A landscape with many valleys, sampled at points; each row gives a point and its height.
From any point a ball rolls to the lowest of the 2 points nearest to it. It stops when none of these is lower. Distance is the straight distance between rows; heights are no part of it.
J_503 height 462: 116; 85; 81; 90; 93; 75; 121; 110; 68; 111; 121; 110; 75; 99; 85; 86; 135; 95; 81; 110; 102; 112; 108; 89; 108; 119; 88; 86; 96; 67; 78; 117; 98; 117; 90; 51; 98; 112; 90; 98; 84; 127; 113; 82; 113; 116; 98
J_895 height 440: 96; 90; 103; 113; 80; 87; 94; 88; 98; 103; 91; 84; 95; 104; 95; 111; 99; 118; 95; 100; 92; 119; 99; 95; 111; 100; 100; 88; 111; 108; 85; 115; 93; 101; 95; 93; 98; 107; 100; 116; 103; 102; 88; 100; 112; 105; 105
J_955 height 442: 91; 83; 101; 114; 67; 96; 93; 88; 89; 114; 102; 75; 91; 107; 83; 116; 116; 118; 81; 120; 89; 119; 104; 78; 108; 115; 102; 67; 108; 103; 70; 110; 90; 94; 70; 75; 94; 116; 89; 109; 87; 113; 85; 97; 119; 113; 103
J_564 height 717: 88; 104; 95; 124; 102; 107; 114; 108; 101; 92; 113; 105; 116; 107; 119; 139; 102; 103; 110; 107; 111; 94; 96; 94; 118; 87; 117; 118; 87; 92; 95; 88; 103; 109; 115; 109; 104; 84; 109; 107; 119; 112; 105; 92; 96; 107; 90
J_885 height 354: 105; 127; 100; 112; 119; 120; 106; 71; 119; 87; 83; 131; 129; 80; 126; 112; 95; 88; 118; 111; 77; 78; 92; 106; 64; 71; 107; 146; 78; 102; 115; 62; 98; 116; 102; 123; 133; 75; 90; 75; 137; 91; 64; 117; 82; 68; 91
J_259 height 485: 108; 97; 89; 104; 71; 83; 93; 85; 78; 122; 116; 80; 79; 98; 88; 99; 120; 96; 78; 126; 83; 113; 109; 82; 88; 130; 91; 67; 106; 88; 69; 102; 84; 87; 60; 55; 97; 129; 76; 97; 82; 133; 86; 96; 113; 118; 93
J_494 height 650: 106; 92; 93; 82; 93; 101; 109; 66; 104; 101; 87; 94; 85; 75; 97; 93; 110; 98; 91; 87; 80; 121; 87; 95; 101; 86; 79; 107; 119; 104; 86; 142; 87; 102; 106; 87; 107; 105; 100; 98; 103; 79; 65; 119; 124; 91; 120
J_435 height 307: 105; 113; 102; 98; 75; 112; 82; 44; 124; 99; 70; 91; 93; 71; 120; 115; 89; 103; 103; 104; 64; 105; 106; 98; 70; 97; 97; 114; 122; 131; 97; 100; 64; 70; 76; 101; 126; 118; 84; 83; 111; 85; 32; 135; 108; 75; 99
J_667 height 409: 84; 86; 125; 76; 120; 79; 62; 120; 120; 99; 82; 88; 95; 117; 72; 83; 71; 116; 107; 71; 124; 105; 90; 113; 120; 100; 91; 62; 107; 109; 127; 113; 113; 82; 109; 130; 78; 104; 132; 109; 93; 82; 140; 91; 87; 113; 122
J_172 height 273: 112; 113; 86; 94; 126; 84; 127; 151; 71; 118; 131; 118; 93; 111; 108; 75; 110; 76; 90; 112; 125; 76; 127; 121; 102; 117; 93; 100; 96; 76; 98; 57; 106; 106; 92; 77; 78; 95; 74; 106; 73; 131; 135; 71; 93; 105; 78
J_426 height 498: 112; 72; 74; 73; 93; 79; 118; 100; 64; 111; 116; 109; 65; 99; 78; 74; 141; 93; 78; 104; 105; 119; 91; 81; 119; 111; 78; 85; 96; 75; 79; 144; 107; 134; 110; 46; 93; 108; 117; 89; 86; 116; 122; 87; 123; 113; 109
J_817 height 377: 123; 94; 74; 84; 126; 88; 136; 137; 68; 113; 121; 128; 73; 95; 88; 48; 113; 71; 92; 95; 125; 86; 113; 120; 100; 115; 80; 94; 106; 75; 99; 94; 103; 105; 106; 58; 86; 91; 83; 95; 74; 118; 131; 80; 94; 87; 98
J_452 height 201: 109; 91; 101; 101; 103; 81; 107; 147; 65; 108; 121; 99; 87; 134; 99; 97; 128; 126; 83; 103; 138; 89; 115; 91; 124; 114; 106; 61; 102; 84; 97; 97; 127; 98; 90; 76; 69; 111; 104; 118; 85; 130; 145; 64; 92; 118; 93
J_186 height 339: 89; 82; 111; 96; 74; 95; 104; 85; 81; 100; 90; 80; 102; 119; 85; 131; 127; 125; 82; 101; 113; 134; 78; 64; 136; 94; 109; 72; 108; 90; 82; 130; 115; 129; 113; 100; 84; 103; 139; 115; 113; 96; 119; 93; 130; 116; 104
J_707 height 252: 104; 105; 112; 105; 83; 87; 82; 82; 106; 115; 107; 84; 87; 90; 96; 80; 72; 93; 113; 107; 62; 106; 135; 135; 63; 122; 86; 87; 119; 121; 99; 83; 80; 68; 57; 79; 110; 128; 63; 90; 78; 105; 69; 113; 101; 91; 88
J_67 height 475: 84; 68; 138; 82; 88; 97; 73; 102; 85; 104; 79; 71; 97; 137; 71; 107; 106; 142; 75; 87; 129; 126; 64; 77; 139; 97; 99; 44; 99; 94; 99; 129; 116; 92; 104; 135; 60; 118; 141; 109; 106; 82; 140; 83; 119; 127; 112
J_89 height 547: 111; 106; 84; 107; 131; 111; 133; 107; 97; 94; 112; 129; 97; 80; 102; 81; 93; 73; 112; 101; 100; 75; 98; 119; 83; 91; 80; 125; 87; 95; 109; 90; 102; 109; 120; 104; 109; 77; 85; 83; 99; 93; 97; 97; 90; 74; 101
J_553 height 309: 102; 112; 96; 93; 121; 122; 104; 69; 115; 78; 76; 130; 121; 68; 128; 104; 97; 84; 107; 102; 83; 94; 69; 89; 82; 66; 100; 150; 92; 102; 116; 87; 92; 109; 117; 121; 128; 78; 96; 82; 136; 86; 52; 115; 94; 72; 104
J_700 height 464: 91; 102; 99; 135; 80; 88; 106; 110; 90; 116; 111; 67; 121; 120; 125; 146; 115; 122; 106; 122; 100; 102; 115; 82; 99; 117; 148; 96; 90; 101; 89; 76; 86; 97; 76; 100; 96; 125; 101; 111; 109; 135; 96; 97; 99; 133; 76
J_950 height 419: 113; 79; 73; 58; 127; 105; 145; 80; 89; 108; 100; 125; 57; 73; 76; 53; 122; 75; 90; 89; 97; 115; 74; 87; 100; 84; 77; 112; 105; 81; 87; 162; 99; 136; 138; 58; 105; 101; 111; 70; 92; 93; 107; 105; 122; 99; 121
J_454 height 552: 81; 86; 130; 119; 68; 98; 60; 105; 127; 103; 75; 66; 108; 127; 95; 111; 81; 125; 111; 96; 101; 111; 116; 101; 104; 112; 117; 90; 103; 137; 107; 90; 95; 74; 68; 118; 96; 121; 104; 121; 93; 90; 89; 103; 101; 114; 105
J_853 height 500: 89; 105; 105; 137; 63; 97; 95; 88; 104; 121; 96; 64; 117; 120; 117; 152; 108; 121; 109; 121; 86; 106; 114; 89; 94; 115; 136; 96; 96; 111; 81; 88; 79; 79; 68; 107; 105; 124; 99; 111; 114; 122; 75; 115; 109; 120; 80
J_416 height 683: 100; 81; 93; 75; 84; 116; 76; 40; 116; 97; 66; 70; 89; 48; 94; 91; 106; 108; 75; 87; 69; 139; 87; 73; 93; 107; 69; 68; 123; 113; 90; 156; 79; 84; 100; 92; 104; 121; 106; 93; 103; 59; 59; 124; 120; 83; 127
J_912 height 630: 114; 99; 92; 86; 104; 101; 127; 65; 99; 100; 92; 117; 77; 66; 93; 90; 109; 81; 99; 101; 72; 101; 97; 96; 87; 87; 83; 122; 108; 99; 86; 126; 75; 98; 99; 80; 120; 106; 81; 83; 98; 95; 54; 121; 109; 89; 110
J_55 height 153: 88; 79; 104; 95; 67; 115; 93; 54; 95; 100; 82; 70; 98; 91; 93; 135; 130; 118; 78; 107; 89; 140; 83; 55; 125; 103; 99; 77; 114; 95; 70; 139; 96; 123; 105; 97; 102; 106; 121; 110; 116; 78; 82; 121; 139; 101; 108
J_619 height 170: 106; 112; 97; 101; 102; 104; 114; 82; 102; 97; 105; 107; 99; 79; 109; 114; 91; 91; 115; 111; 75; 85; 109; 107; 73; 96; 99; 129; 98; 111; 99; 91; 76; 90; 94; 100; 124; 100; 79; 85; 111; 102; 68; 110; 91; 87; 90
J_719 height 504: 108; 121; 105; 99; 117; 106; 83; 124; 117; 83; 98; 116; 106; 88; 92; 61; 65; 68; 117; 91; 96; 81; 103; 140; 73; 105; 82; 115; 100; 125; 133; 80; 107; 90; 98; 121; 111; 77; 80; 89; 90; 78; 95; 112; 72; 74; 109
J_411 height 253: 94; 101; 82; 97; 125; 124; 142; 104; 98; 87; 111; 131; 115; 100; 113; 113; 113; 90; 97; 96; 126; 93; 67; 95; 130; 69; 99; 128; 81; 66; 90; 109; 132; 140; 159; 125; 91; 65; 141; 96; 118; 95; 128; 86; 101; 95; 105
J_295 height 360: 106; 101; 97; 96; 81; 119; 73; 44; 128; 89; 66; 89; 99; 66; 121; 120; 98; 109; 90; 94; 71; 116; 88; 80; 93; 91; 94; 104; 120; 120; 92; 125; 74; 80; 91; 104; 123; 116; 98; 93; 115; 74; 45; 138; 116; 79; 107
J_743 height 444: 85; 75; 134; 83; 109; 88; 71; 113; 101; 104; 80; 78; 96; 129; 77; 95; 88; 130; 92; 77; 129; 116; 79; 96; 133; 96; 96; 53; 104; 104; 112; 118; 121; 91; 112; 132; 67; 117; 139; 109; 102; 84; 138; 88; 101; 120; 121
J_107 height 548: 108; 98; 83; 76; 143; 94; 112; 127; 98; 98; 103; 116; 89; 90; 75; 46; 74; 73; 112; 75; 113; 82; 92; 122; 96; 99; 73; 92; 104; 100; 113; 118; 116; 102; 124; 101; 91; 89; 100; 87; 80; 86; 120; 89; 89; 86; 126
J_475 height 665: 104; 90; 102; 100; 96; 77; 86; 111; 90; 106; 94; 91; 78; 107; 84; 75; 87; 108; 96; 93; 104; 114; 112; 111; 95; 111; 84; 70; 116; 108; 95; 113; 100; 90; 84; 83; 90; 117; 86; 112; 77; 109; 102; 84; 100; 98; 114
J_555 height 666: 100; 89; 96; 74; 96; 107; 88; 60; 116; 95; 81; 83; 94; 70; 86; 86; 100; 110; 94; 76; 86; 130; 84; 90; 100; 91; 79; 86; 123; 106; 92; 145; 87; 92; 110; 104; 102; 115; 114; 101; 109; 67; 77; 117; 120; 93; 122
J_227 height 392: 88; 81; 114; 107; 78; 100; 87; 94; 98; 102; 85; 69; 106; 119; 90; 125; 108; 126; 94; 95; 106; 122; 88; 76; 130; 94; 111; 78; 109; 102; 93; 117; 109; 105; 103; 106; 82; 111; 124; 119; 110; 96; 106; 92; 119; 111; 107
J_763 height 418: 108; 124; 93; 128; 129; 121; 109; 112; 111; 92; 111; 141; 128; 111; 123; 109; 94; 92; 113; 106; 104; 72; 98; 113; 103; 76; 103; 145; 69; 86; 105; 64; 120; 119; 124; 129; 109; 60; 104; 89; 117; 99; 107; 106; 87; 85; 86
J_28 height 704: 85; 104; 97; 126; 109; 101; 101; 129; 102; 95; 119; 107; 116; 115; 118; 127; 92; 100; 115; 105; 119; 84; 111; 105; 112; 98; 117; 117; 85; 93; 110; 71; 109; 107; 101; 112; 91; 79; 102; 109; 96; 108; 120; 84; 84; 105; 84
J_496 height 182: 106; 107; 113; 101; 87; 93; 78; 89; 115; 101; 96; 97; 82; 83; 95; 79; 63; 86; 119; 95; 72; 96; 123; 136; 67; 106; 84; 104; 113; 134; 114; 92; 79; 70; 76; 102; 114; 115; 67; 91; 89; 84; 70; 121; 89; 82; 94
J_100 height 76: 97; 111; 109; 104; 100; 103; 88; 97; 113; 89; 98; 108; 109; 91; 111; 105; 75; 88; 123; 107; 80; 91; 105; 126; 73; 95; 101; 125; 101; 123; 114; 75; 89; 89; 90; 115; 123; 90; 76; 86; 107; 86; 75; 112; 79; 85; 90
J_659 height 356: 107; 119; 97; 100; 76; 109; 98; 45; 120; 101; 79; 90; 101; 79; 129; 130; 110; 98; 109; 116; 63; 94; 101; 87; 66; 86; 108; 124; 115; 111; 92; 93; 56; 79; 85; 98; 131; 115; 86; 86; 127; 100; 36; 137; 105; 91; 90
J_226 height 521: 73; 103; 118; 112; 86; 120; 51; 114; 135; 72; 88; 94; 141; 126; 112; 126; 78; 125; 112; 88; 118; 109; 94; 95; 122; 91; 142; 107; 93; 122; 132; 83; 117; 98; 114; 159; 107; 77; 129; 124; 125; 85; 117; 98; 90; 106; 115
J_417 height 398: 93; 75; 113; 104; 64; 93; 80; 103; 70; 118; 109; 65; 87; 123; 75; 111; 138; 125; 74; 120; 96; 109; 99; 61; 116; 129; 96; 48; 107; 104; 72; 105; 95; 91; 62; 64; 82; 124; 89; 114; 78; 120; 100; 82; 117; 125; 101
J_698 height 532: 78; 90; 124; 129; 61; 106; 73; 91; 114; 104; 87; 63; 118; 124; 105; 133; 91; 126; 112; 112; 95; 114; 120; 99; 99; 118; 125; 92; 99; 134; 96; 83; 85; 69; 61; 111; 97; 125; 104; 117; 109; 104; 71; 113; 108; 117; 93
J_208 height 331: 100; 84; 116; 81; 112; 70; 73; 137; 90; 99; 99; 94; 78; 134; 75; 61; 89; 126; 91; 87; 130; 97; 112; 104; 116; 115; 91; 48; 109; 115; 116; 110; 125; 81; 84; 97; 65; 121; 110; 111; 66; 103; 145; 66; 84; 113; 117
J_77 height 546: 114; 101; 97; 90; 95; 70; 106; 123; 73; 117; 124; 101; 72; 101; 93; 57; 100; 92; 91; 113; 96; 99; 131; 122; 83; 133; 83; 67; 115; 87; 97; 88; 95; 84; 62; 58; 89; 127; 63; 99; 67; 125; 108; 80; 100; 104; 86
J_470 height 281: 103; 89; 120; 100; 101; 79; 84; 145; 87; 99; 102; 87; 88; 140; 90; 86; 107; 132; 87; 98; 125; 100; 115; 99; 118; 116; 98; 60; 105; 111; 108; 98; 123; 92; 83; 88; 66; 118; 108; 115; 75; 120; 143; 70; 90; 116; 106
J_326 height 416: 99; 129; 104; 125; 104; 111; 100; 110; 105; 105; 128; 95; 128; 107; 129; 117; 90; 88; 123; 122; 90; 72; 132; 122; 72; 105; 126; 129; 83; 96; 111; 49; 97; 98; 89; 114; 108; 86; 84; 92; 100; 116; 110; 100; 77; 105; 67
J_170 height 326: 97; 90; 103; 107; 71; 119; 74; 55; 120; 98; 67; 72; 109; 81; 113; 140; 105; 126; 92; 97; 86; 129; 85; 69; 106; 100; 105; 102; 115; 121; 87; 125; 86; 85; 102; 110; 110; 117; 113; 107; 129; 68; 64; 132; 124; 86; 103
J_925 height 417: 101; 110; 98; 124; 86; 78; 113; 117; 78; 116; 123; 82; 102; 118; 114; 123; 123; 108; 97; 121; 110; 98; 120; 81; 95; 123; 133; 86; 92; 84; 82; 80; 93; 99; 68; 76; 92; 125; 89; 114; 96; 144; 110; 87; 106; 135; 69
J_98 height 413: 99; 93; 81; 105; 106; 94; 127; 131; 73; 103; 119; 113; 97; 116; 109; 125; 127; 102; 89; 103; 131; 96; 97; 86; 127; 104; 107; 99; 91; 76; 89; 95; 112; 127; 115; 75; 87; 90; 107; 113; 101; 127; 134; 76; 101; 122; 84
J_629 height 245: 101; 115; 100; 111; 86; 93; 103; 80; 104; 107; 97; 90; 99; 97; 109; 123; 94; 99; 113; 115; 75; 95; 113; 107; 79; 104; 109; 110; 104; 113; 92; 93; 73; 82; 83; 91; 115; 114; 81; 93; 106; 110; 68; 112; 100; 97; 84
J_852 height 344: 98; 73; 117; 101; 73; 96; 90; 113; 71; 112; 104; 74; 94; 136; 81; 119; 134; 136; 73; 121; 104; 114; 95; 59; 133; 111; 105; 55; 106; 92; 75; 116; 114; 113; 85; 78; 80; 116; 117; 118; 90; 116; 119; 76; 121; 125; 97
J_402 height 632: 120; 94; 86; 91; 108; 90; 124; 89; 87; 109; 107; 110; 73; 70; 81; 63; 95; 84; 98; 96; 74; 101; 114; 122; 74; 106; 76; 99; 113; 98; 91; 113; 82; 91; 88; 67; 107; 109; 70; 86; 79; 103; 79; 103; 102; 86; 104
J_788 height 443: 102; 134; 105; 125; 112; 121; 90; 123; 106; 94; 122; 122; 130; 114; 122; 106; 84; 89; 121; 109; 96; 73; 115; 130; 83; 100; 116; 131; 78; 99; 116; 46; 111; 102; 89; 126; 110; 66; 94; 92; 96; 103; 111; 105; 73; 90; 79
J_4 height 558: 72; 92; 139; 85; 85; 101; 42; 111; 140; 83; 57; 72; 120; 119; 81; 93; 66; 129; 102; 75; 115; 110; 92; 107; 119; 101; 120; 78; 104; 135; 146; 94; 107; 58; 102; 160; 97; 103; 134; 126; 103; 74; 130; 110; 86; 116; 127
J_999 height 484: 117; 135; 99; 114; 127; 115; 83; 142; 121; 90; 100; 133; 114; 105; 92; 51; 65; 63; 113; 80; 102; 70; 97; 148; 78; 104; 86; 117; 87; 115; 134; 68; 130; 90; 108; 133; 105; 55; 92; 96; 76; 78; 123; 108; 68; 74; 112
J_614 height 648: 109; 91; 93; 94; 101; 83; 104; 97; 90; 106; 105; 101; 74; 86; 74; 58; 77; 91; 104; 88; 91; 108; 110; 128; 82; 116; 70; 84; 116; 109; 101; 115; 90; 85; 85; 73; 97; 115; 72; 102; 73; 99; 82; 93; 100; 84; 113
J_90 height 244: 100; 110; 116; 91; 83; 95; 49; 102; 132; 93; 78; 92; 89; 87; 87; 63; 50; 86; 117; 76; 87; 99; 115; 136; 69; 110; 87; 99; 117; 144; 127; 97; 84; 62; 79; 117; 116; 109; 75; 109; 90; 71; 78; 118; 85; 91; 114
J_64 height 452: 93; 114; 93; 124; 116; 128; 101; 110; 112; 84; 110; 132; 134; 123; 127; 139; 94; 107; 112; 100; 117; 84; 98; 101; 123; 73; 119; 143; 72; 83; 101; 82; 124; 129; 131; 137; 101; 60; 125; 107; 131; 98; 110; 99; 93; 97; 92
J_721 height 379: 98; 127; 98; 129; 105; 93; 111; 113; 91; 111; 135; 87; 124; 112; 131; 125; 97; 89; 113; 120; 103; 79; 126; 108; 81; 116; 132; 114; 88; 92; 101; 59; 93; 101; 82; 95; 97; 104; 86; 105; 98; 129; 112; 88; 87; 115; 65
J_935 height 372: 108; 91; 80; 57; 140; 108; 152; 95; 97; 107; 97; 125; 72; 65; 79; 47; 108; 70; 94; 76; 109; 99; 66; 94; 99; 80; 73; 108; 107; 75; 98; 155; 110; 129; 151; 71; 103; 84; 113; 69; 95; 92; 119; 101; 109; 94; 118
J_339 height 588: 119; 114; 89; 97; 127; 95; 154; 90; 88; 116; 116; 123; 91; 59; 107; 71; 110; 56; 104; 112; 77; 70; 113; 107; 59; 94; 81; 132; 91; 89; 104; 76; 84; 102; 110; 74; 120; 96; 65; 66; 96; 113; 87; 107; 89; 79; 81
J_938 height 169: 97; 104; 85; 87; 119; 124; 128; 91; 107; 78; 99; 128; 116; 85; 116; 111; 108; 93; 104; 94; 111; 98; 67; 93; 115; 67; 98; 129; 84; 76; 103; 119; 125; 126; 151; 124; 106; 70; 125; 93; 123; 80; 104; 95; 101; 86; 110
J_436 height 158: 93; 110; 107; 106; 97; 103; 73; 113; 122; 79; 96; 100; 110; 102; 103; 103; 70; 95; 119; 89; 95; 96; 102; 117; 94; 98; 102; 116; 99; 129; 123; 90; 97; 93; 99; 123; 112; 86; 92; 98; 111; 78; 87; 104; 81; 90; 109
J_815 height 422: 125; 90; 79; 88; 109; 82; 129; 120; 63; 110; 121; 121; 70; 84; 86; 57; 115; 78; 89; 102; 105; 103; 114; 106; 98; 116; 84; 92; 102; 72; 84; 112; 93; 110; 91; 48; 101; 108; 80; 93; 79; 124; 115; 85; 107; 101; 98
J_129 height 327: 86; 102; 84; 113; 113; 120; 135; 110; 87; 91; 126; 127; 117; 117; 118; 137; 113; 97; 95; 109; 126; 93; 81; 90; 137; 75; 111; 130; 78; 61; 89; 91; 129; 142; 150; 106; 87; 62; 135; 116; 111; 108; 137; 82; 99; 110; 89
J_78 height 263: 89; 74; 98; 102; 66; 103; 98; 80; 80; 112; 96; 75; 92; 115; 80; 138; 142; 122; 78; 121; 98; 136; 83; 56; 138; 110; 102; 73; 105; 89; 65; 127; 102; 130; 97; 83; 96; 109; 118; 110; 108; 107; 94; 108; 136; 120; 101
J_990 height 388: 94; 108; 97; 117; 64; 111; 100; 51; 109; 109; 90; 70; 105; 92; 113; 147; 117; 116; 94; 126; 72; 110; 108; 75; 89; 106; 114; 98; 113; 107; 68; 106; 65; 91; 75; 91; 117; 123; 93; 94; 121; 108; 52; 136; 116; 109; 95
J_820 height 528: 108; 103; 83; 90; 134; 105; 117; 117; 103; 92; 105; 114; 96; 83; 96; 64; 79; 75; 110; 84; 104; 79; 97; 129; 87; 98; 71; 121; 95; 102; 119; 102; 112; 105; 122; 107; 97; 81; 89; 87; 85; 85; 111; 96; 86; 76; 111
J_633 height 282: 104; 86; 102; 105; 86; 80; 102; 130; 65; 108; 112; 91; 91; 129; 93; 110; 134; 125; 79; 110; 114; 107; 103; 72; 127; 111; 106; 67; 99; 82; 87; 106; 112; 112; 92; 72; 81; 110; 111; 118; 93; 130; 131; 74; 107; 127; 92
J_819 height 465: 115; 140; 104; 128; 126; 117; 88; 130; 117; 96; 108; 136; 126; 114; 107; 83; 75; 76; 113; 96; 105; 69; 106; 138; 84; 97; 105; 135; 81; 108; 125; 52; 130; 97; 104; 140; 112; 58; 95; 92; 88; 87; 121; 113; 71; 76; 92
J_433 height 572: 82; 94; 135; 79; 84; 96; 42; 108; 134; 95; 61; 71; 103; 110; 76; 76; 66; 126; 105; 72; 106; 106; 103; 112; 106; 108; 95; 74; 111; 131; 137; 103; 102; 55; 95; 142; 91; 106; 117; 125; 98; 73; 117; 110; 87; 109; 130
J_860 height 570: 86; 95; 129; 99; 75; 93; 51; 102; 133; 96; 72; 70; 98; 113; 86; 85; 67; 116; 109; 78; 96; 108; 113; 114; 98; 112; 101; 87; 111; 138; 117; 100; 95; 72; 79; 122; 97; 115; 94; 122; 95; 81; 98; 107; 97; 103; 118
J_680 height 317: 96; 89; 82; 60; 130; 109; 143; 97; 95; 99; 99; 118; 87; 73; 89; 72; 105; 79; 98; 73; 112; 105; 58; 94; 110; 74; 88; 109; 100; 82; 102; 150; 112; 122; 151; 97; 98; 85; 123; 81; 105; 82; 118; 96; 109; 93; 121
J_17 height 328: 114; 103; 77; 96; 133; 95; 139; 139; 74; 114; 129; 128; 94; 99; 100; 69; 110; 62; 93; 104; 128; 74; 106; 118; 96; 111; 84; 113; 92; 74; 96; 74; 101; 112; 116; 83; 83; 80; 80; 94; 81; 118; 131; 84; 99; 91; 88
J_281 height 250: 95; 89; 105; 91; 75; 116; 85; 58; 110; 94; 77; 71; 105; 85; 94; 130; 116; 122; 88; 89; 93; 140; 79; 65; 122; 87; 96; 88; 113; 107; 94; 143; 97; 101; 115; 118; 95; 110; 132; 115; 119; 70; 89; 120; 131; 97; 103
J_556 height 255: 97; 95; 85; 68; 137; 128; 143; 93; 107; 88; 99; 131; 103; 72; 100; 80; 108; 82; 100; 81; 109; 90; 57; 95; 103; 65; 87; 124; 87; 77; 106; 136; 118; 124; 161; 110; 105; 73; 125; 80; 116; 75; 109; 97; 102; 86; 118
J_145 height 479: 93; 116; 103; 119; 110; 133; 88; 96; 128; 75; 96; 131; 148; 116; 134; 150; 96; 113; 111; 103; 107; 89; 91; 100; 110; 67; 136; 143; 85; 94; 110; 76; 118; 127; 124; 146; 114; 71; 116; 101; 145; 90; 96; 109; 93; 91; 92
J_137 height 376: 93; 91; 133; 79; 123; 75; 63; 137; 112; 99; 86; 92; 86; 123; 65; 62; 73; 119; 93; 73; 133; 94; 99; 114; 126; 110; 86; 50; 106; 117; 130; 108; 127; 75; 101; 128; 71; 113; 119; 108; 70; 90; 155; 83; 78; 124; 123
J_797 height 611: 121; 103; 88; 87; 108; 90; 142; 71; 91; 108; 105; 119; 77; 60; 96; 79; 106; 71; 101; 109; 70; 89; 110; 102; 71; 93; 81; 125; 95; 92; 93; 101; 71; 97; 95; 68; 122; 111; 73; 76; 92; 109; 66; 118; 100; 87; 94
J_178 height 254: 99; 110; 110; 94; 73; 104; 64; 59; 128; 99; 79; 86; 94; 83; 108; 98; 72; 99; 113; 97; 64; 104; 116; 118; 70; 110; 92; 99; 119; 139; 104; 94; 68; 62; 68; 106; 123; 124; 74; 89; 103; 79; 45; 130; 103; 83; 99
J_296 height 460: 114; 78; 72; 67; 110; 90; 133; 91; 71; 107; 105; 120; 60; 85; 79; 67; 129; 86; 85; 91; 105; 121; 83; 87; 115; 93; 81; 98; 103; 72; 84; 155; 106; 139; 128; 56; 98; 103; 119; 75; 85; 105; 113; 93; 119; 102; 114
J_118 height 321: 107; 120; 94; 108; 78; 94; 118; 56; 104; 113; 109; 81; 100; 89; 110; 129; 115; 96; 105; 127; 63; 97; 118; 87; 71; 107; 117; 113; 105; 94; 73; 96; 67; 92; 78; 83; 118; 126; 79; 96; 103; 124; 60; 127; 109; 110; 80
J_297 height 679: 99; 97; 101; 104; 110; 80; 95; 124; 92; 96; 105; 99; 89; 114; 91; 88; 87; 102; 110; 87; 113; 100; 113; 115; 101; 106; 93; 84; 110; 108; 102; 103; 104; 99; 96; 90; 90; 106; 99; 114; 80; 105; 118; 87; 91; 100; 106
J_597 height 691: 90; 101; 104; 116; 103; 89; 95; 130; 101; 99; 110; 95; 102; 118; 106; 110; 85; 100; 110; 96; 113; 96; 113; 111; 104; 104; 109; 93; 100; 107; 115; 81; 100; 98; 89; 100; 90; 101; 93; 114; 91; 109; 112; 87; 85; 102; 93
J_709 height 389: 109; 132; 96; 123; 123; 121; 112; 91; 114; 95; 102; 136; 131; 100; 127; 111; 95; 85; 118; 109; 90; 68; 97; 113; 78; 78; 104; 145; 72; 94; 106; 57; 113; 116; 110; 127; 124; 66; 95; 78; 128; 101; 91; 113; 78; 74; 83
J_790 height 503: 77; 115; 107; 118; 100; 129; 63; 110; 133; 66; 89; 116; 140; 120; 122; 137; 83; 116; 109; 90; 111; 102; 97; 104; 121; 82; 144; 123; 88; 109; 121; 77; 121; 114; 117; 153; 116; 70; 125; 115; 131; 83; 105; 100; 89; 95; 101
J_244 height 251: 99; 98; 95; 91; 121; 126; 110; 83; 114; 70; 91; 128; 122; 80; 123; 118; 101; 96; 107; 102; 96; 94; 74; 91; 102; 64; 109; 141; 88; 90; 111; 107; 110; 121; 135; 130; 116; 78; 111; 90; 136; 83; 75; 103; 98; 76; 104
J_374 height 381: 93; 95; 79; 106; 120; 101; 133; 125; 77; 99; 129; 119; 110; 123; 109; 131; 125; 96; 88; 107; 137; 93; 91; 86; 138; 89; 108; 109; 87; 62; 90; 84; 124; 138; 133; 96; 79; 76; 126; 114; 98; 125; 144; 74; 97; 121; 89
J_608 height 517: 116; 106; 91; 94; 86; 71; 109; 98; 77; 117; 123; 92; 78; 92; 90; 79; 116; 87; 85; 126; 89; 107; 124; 103; 76; 133; 101; 76; 105; 87; 75; 96; 85; 90; 60; 53; 103; 128; 61; 92; 78; 136; 97; 92; 111; 112; 84
J_34 height 539: 69; 88; 137; 96; 85; 107; 51; 117; 132; 78; 79; 73; 129; 127; 95; 122; 85; 129; 108; 84; 124; 107; 86; 89; 125; 97; 131; 89; 92; 121; 137; 94; 118; 84; 108; 154; 89; 93; 143; 128; 115; 76; 129; 97; 95; 118; 119
J_689 height 567: 113; 112; 89; 101; 126; 106; 140; 91; 100; 97; 104; 127; 104; 66; 109; 79; 103; 69; 111; 105; 82; 68; 90; 101; 66; 81; 85; 142; 86; 91; 107; 86; 92; 109; 117; 96; 121; 83; 79; 70; 114; 99; 74; 109; 82; 76; 93
J_713 height 364: 106; 102; 90; 112; 104; 82; 120; 129; 77; 114; 123; 101; 107; 118; 117; 123; 126; 104; 89; 112; 125; 91; 115; 89; 115; 109; 122; 92; 90; 74; 86; 82; 101; 112; 88; 74; 88; 105; 90; 114; 93; 136; 126; 74; 101; 127; 75
J_850 height 333: 103; 116; 92; 115; 120; 90; 118; 131; 79; 111; 134; 100; 110; 106; 122; 101; 102; 79; 103; 117; 116; 77; 125; 116; 87; 118; 114; 109; 92; 82; 102; 54; 96; 105; 86; 93; 84; 100; 80; 101; 84; 124; 123; 82; 92; 111; 69

For each start below, name the point where the ball stops.
J_433 -> J_938
J_608 -> J_452
J_454 -> J_713
J_296 -> J_938
J_999 -> J_172
J_763 -> J_938
J_743 -> J_452
